Each row is a point on a tangle of strands that fork and nearly touch. The rows are in no order.
Points whose rows are less than 61.2 apart are linked; no others are. Some points are linked to none.
Lasa: [-6,35,-27,-5,8,-19,-9,-19,-35,24,-7,18,3,-5,0,11,-26,-25,-17,15,3,-23]
fiduz: [2,12,-17,8,-11,-9,-11,-19,-5,6,1,17,16,2,1,13,-27,13,-6,22,33,-15]
nop: [-10,-10,28,8,-9,31,-4,42,21,16,-11,-29,-12,10,-2,-10,-5,7,-20,-37,-1,0]
sosir: [9,29,-9,0,6,0,12,-4,38,-4,-8,10,16,6,0,-2,17,-20,21,0,-2,24]
Lida: [-7,1,6,-9,3,-24,9,-17,-52,29,-27,10,4,-35,-34,25,-1,-7,-1,-3,4,-11]
tevi: [3,-26,-15,-3,8,-36,3,-24,-25,18,-4,2,33,-24,-13,12,-25,22,7,1,20,-9]
zof: [-21,-12,18,15,2,25,-3,37,6,-13,4,-5,-32,15,-10,-6,-2,2,-10,12,8,-2]
roz: [7,-17,10,9,0,12,10,1,7,-20,9,11,-29,6,-9,16,22,24,9,19,1,-5]
para: [-2,9,-17,-28,6,-39,0,-38,-26,-4,-14,-7,38,-7,1,-5,-14,5,2,7,-1,18]
panub: [15,-22,22,14,9,26,-10,41,28,-27,5,-4,-10,8,8,-27,16,-12,9,-16,-6,2]
Kuvet: [-12,8,-13,-43,18,21,0,28,36,6,-16,13,-22,-20,38,-1,-10,10,-11,-4,-10,12]
Misun: [22,2,-23,-6,-3,-43,9,-16,10,-2,22,6,-10,9,32,6,15,14,20,-1,-17,18]
Duzu: [0,37,-15,-11,-9,-3,0,-7,25,4,-2,8,-11,1,5,23,-7,15,-3,6,-5,14]
noto: [-7,19,-3,-6,12,7,-15,30,-13,-13,0,11,-19,6,40,-23,-6,-8,-17,-1,-19,15]
sose: [-10,8,18,19,-22,22,-5,17,12,17,-14,-7,-8,5,-21,20,-15,21,-15,-17,25,-7]
sipog: [13,-15,32,2,-18,9,-18,28,32,-33,11,-40,1,7,2,-23,-6,8,-16,-40,-8,4]
bive: [-23,2,-19,-19,-23,-14,1,2,54,-8,15,-25,-17,3,2,23,-39,31,-8,7,21,16]
Pidu: [-5,37,-21,3,-4,-2,-15,-12,-9,18,-8,19,5,-1,-1,17,-32,-7,-14,20,22,-21]
fani: [26,-16,22,22,-11,26,-8,-4,17,-14,11,-29,-13,10,1,6,16,28,0,-29,-5,-11]
pamu: [-12,16,15,14,-17,30,0,5,-3,10,-19,11,-5,-5,-27,23,1,6,-1,9,24,-9]
Dif: [-13,44,-20,-31,-6,1,-12,-31,2,-9,-6,8,-8,-16,-14,28,-8,-13,-12,46,-26,-20]
zasuk: [-27,11,-1,8,-6,21,3,3,-43,34,-18,8,5,-12,-20,-17,9,-38,11,22,13,-3]
rabun: [16,-48,8,15,-2,-20,1,-23,-13,15,12,-26,50,-7,-23,-10,-15,10,6,-32,13,-19]
fak: [-21,41,-13,-19,3,4,-10,0,-14,9,7,21,-32,-8,9,15,0,-21,-25,19,-40,-6]
zako: [-10,-22,-1,10,23,18,16,9,-45,20,-3,11,-1,-9,2,-29,28,-26,17,3,-14,-1]
Biku: [-19,7,-6,-7,-27,-15,-8,-5,21,-28,14,-21,-12,7,-1,13,-30,25,-12,15,16,18]
Mivas: [16,-19,34,19,1,41,-15,7,-15,-11,-2,-41,5,14,-1,-29,23,-13,1,-22,-8,-19]
geba: [11,18,-18,-21,-14,-38,9,-25,15,-12,10,0,-14,3,10,20,19,16,25,20,-10,22]
figo: [-24,15,-5,-10,13,-2,-4,2,-39,-6,-10,-2,8,7,4,-26,-1,-35,-7,22,-5,12]
setub: [-19,11,-22,-34,-1,1,5,6,58,10,-13,-12,-10,-2,4,18,-32,22,-9,3,17,8]
pez: [30,-15,8,11,-1,-17,0,3,29,-13,23,0,38,18,14,-35,7,-16,9,-17,-4,3]
Zan: [-3,-3,7,-16,-4,-1,6,-29,-41,9,-21,24,5,-31,-27,28,8,9,5,18,6,-15]
pedu: [0,5,6,12,-14,-25,1,-12,-59,33,-18,6,-8,-14,-20,22,-8,-7,-11,-13,15,-19]
medov: [24,5,3,10,-4,-17,6,-10,37,-1,7,5,40,17,6,-16,10,-12,18,-10,0,15]
zomu: [8,6,-14,-14,16,11,-5,28,39,-6,3,23,-20,-3,38,-2,-3,13,10,12,-6,10]
Noki: [29,-25,8,11,11,20,-12,27,28,-27,9,3,-14,5,28,-18,18,11,14,-11,-7,-4]
nupe: [-4,-9,0,-16,16,-6,16,-12,-16,-15,1,18,-8,-13,-8,4,29,-8,15,22,-16,14]
serag: [7,-48,-9,13,3,-35,9,-23,-11,17,11,-14,38,-14,-20,8,-22,22,10,-18,14,-6]
soza: [0,19,4,-6,-8,12,5,14,36,10,-10,2,-10,0,9,17,-2,21,-6,-22,-4,20]
Deva: [-19,24,-28,-31,18,18,9,15,54,10,-14,-4,-15,-8,-2,14,-25,0,-7,13,4,2]
vame: [-21,33,-12,-15,14,16,-10,22,-12,8,5,21,-31,-4,25,-4,-4,-21,-20,10,-30,2]
Kapam: [8,-3,-3,0,20,-6,-1,8,-34,-12,6,15,-16,5,32,-17,16,-5,-5,-1,-24,6]
galud: [35,-21,22,12,-14,-4,-1,-7,17,-10,30,-15,42,17,-1,-32,7,-7,3,-31,-6,-15]
pide: [-10,41,-25,-20,2,-1,-9,-12,2,6,7,21,-22,-6,7,26,-12,-8,-20,33,-28,-17]
kapu: [25,-15,-17,14,8,-33,9,-8,9,2,27,10,3,16,31,-7,10,5,12,-13,-11,9]
sof: [23,-6,-4,-7,10,8,-7,16,16,-21,9,20,-23,-4,39,-5,20,19,20,6,-14,8]
romet: [6,-3,1,20,-20,-36,9,-27,-12,15,-1,-8,26,7,-21,12,-2,-6,-3,-29,13,9]
kuro: [-2,0,7,11,-3,20,5,-12,-19,11,-15,27,0,-10,-23,20,10,4,8,19,21,-17]
napu: [20,-24,-1,18,7,-13,-1,-1,-16,-10,17,0,1,17,26,-15,11,9,-2,-20,-10,-1]
bige: [-26,14,3,3,9,29,5,27,10,-4,0,14,-30,-2,-9,-1,8,-18,2,18,-3,7]
sibed: [2,31,-16,-27,-11,-12,4,-6,38,-8,0,3,-24,-4,8,27,6,20,13,21,-11,17]
rela: [-13,-14,5,16,19,26,2,21,-21,1,2,12,4,7,5,-36,12,-28,10,19,6,-3]
Bipu: [11,-50,18,10,14,-21,10,-9,-21,-10,9,-34,13,7,-22,-15,16,1,3,-29,-12,0]
tes: [-20,3,5,-10,11,19,9,10,-2,-27,9,22,-28,-14,-6,-6,27,-24,13,27,-12,12]
Pomut: [-9,-14,11,4,-20,-11,-4,-4,12,-42,13,-19,-12,13,-11,4,-5,24,-5,13,13,14]
tum: [2,11,-1,-14,-1,-11,-2,-22,-28,-12,-14,6,22,-4,12,-5,3,8,-1,8,-5,14]
burag: [-1,1,18,-5,-8,21,4,26,47,10,-15,-11,1,0,1,3,0,13,-10,-36,-2,17]
ligun: [-27,-5,22,6,-2,26,2,50,26,11,-9,-21,-17,13,-12,-16,-7,-17,-11,-9,10,10]
Sonu: [-5,-18,18,11,-1,15,0,17,8,-33,8,-5,-27,11,-9,3,7,15,-3,11,7,3]
naru: [18,-5,6,13,-18,-30,15,-26,20,1,7,-7,33,13,-16,5,10,1,13,-20,4,16]
zef: [-7,26,-19,-29,0,-27,2,-43,-22,-3,-19,3,21,-16,-24,18,-12,-6,-1,26,8,-2]
mok: [-21,20,-26,-39,25,21,7,26,45,15,-10,13,-29,-18,21,8,-14,-7,-8,6,-13,4]
Dibap: [-12,9,6,24,-10,20,-20,23,-18,25,-11,-2,14,21,3,-20,-24,-10,-15,6,25,-13]
Totu: [3,17,-13,-9,19,-1,19,-20,10,-5,-5,19,6,-5,-6,3,26,-22,24,18,-7,17]
kimel: [12,-7,-10,3,-27,-5,-12,-11,23,-10,24,-7,6,5,38,0,-11,43,10,1,10,1]
teki: [23,-49,10,18,20,-17,10,-3,-13,-14,19,-19,-6,12,-2,-14,21,-1,7,-24,-15,-4]
vevi: [17,-26,8,23,4,12,11,-14,-17,0,8,1,-19,6,-12,21,24,22,5,-6,0,-18]
faf: [25,-38,18,12,-16,-4,-3,-29,-6,-1,23,-28,54,4,-11,-21,-7,8,0,-28,7,-27]
bil: [12,-29,5,20,17,4,14,-10,-45,20,-2,-2,-14,-4,-14,15,23,8,3,-20,-9,-18]
dimi: [0,-17,21,19,4,34,-7,13,-27,-5,-7,-11,9,10,9,-34,14,-11,4,0,-1,-11]
dasa: [5,16,-15,13,-11,-44,7,-28,-32,29,-7,5,6,-8,-18,27,-15,-9,-8,-20,17,-5]
sib: [3,-12,-19,5,-10,-34,-4,-32,-24,11,0,8,26,-17,-7,15,-33,13,0,9,41,-20]
mefu: [-15,13,-30,-18,21,-36,-7,-24,-46,25,-2,9,4,-17,-15,13,-27,-25,-20,23,-12,-29]
suzas: [-5,2,8,19,-2,-5,0,7,9,-4,4,-6,14,27,-9,-13,-7,-16,-5,2,13,7]
guv: [-13,41,-11,-30,-10,-5,-8,-34,-20,-6,-19,8,8,-18,-20,25,-8,-13,-8,35,-5,-9]
tomod: [-11,3,22,21,-12,51,-17,29,-13,16,-19,-7,16,6,3,-25,-2,-5,-1,2,16,-12]
Vipaz: [8,2,24,-2,-20,3,-6,22,50,-14,4,-22,15,9,3,-13,-5,7,-7,-36,-4,17]
fori: [1,-33,9,12,23,13,16,5,-48,12,-3,-7,-7,-6,-6,-14,33,-15,12,-15,-18,-4]
Nom: [-2,-5,24,10,2,27,-7,43,20,-17,-4,-6,1,3,7,-36,15,-31,12,-17,-6,13]

A fork is a point with three links. Follow the links from the first point to the second and name the forks in between, in order.
mok; rela: Sonu
tum; soza: napu
Totu; zomu: zof, Sonu
sosir; Mivas: zof, Sonu, dimi
sib; vevi: medov, zof, Sonu
Dif; Vipaz: napu, burag
pez; sipog: medov, zof, burag
fiduz; naru: medov
geba; zomu: burag, zof, Sonu

A fork is a point with three links, a tip a point with one. Leave the first point through the second and follow the links. Name the first fork or tip that comes.
soza; Duzu: napu
sose; pamu: medov
fak; pide: tum
Kuvet; zomu: Nom
napu; kapu: burag
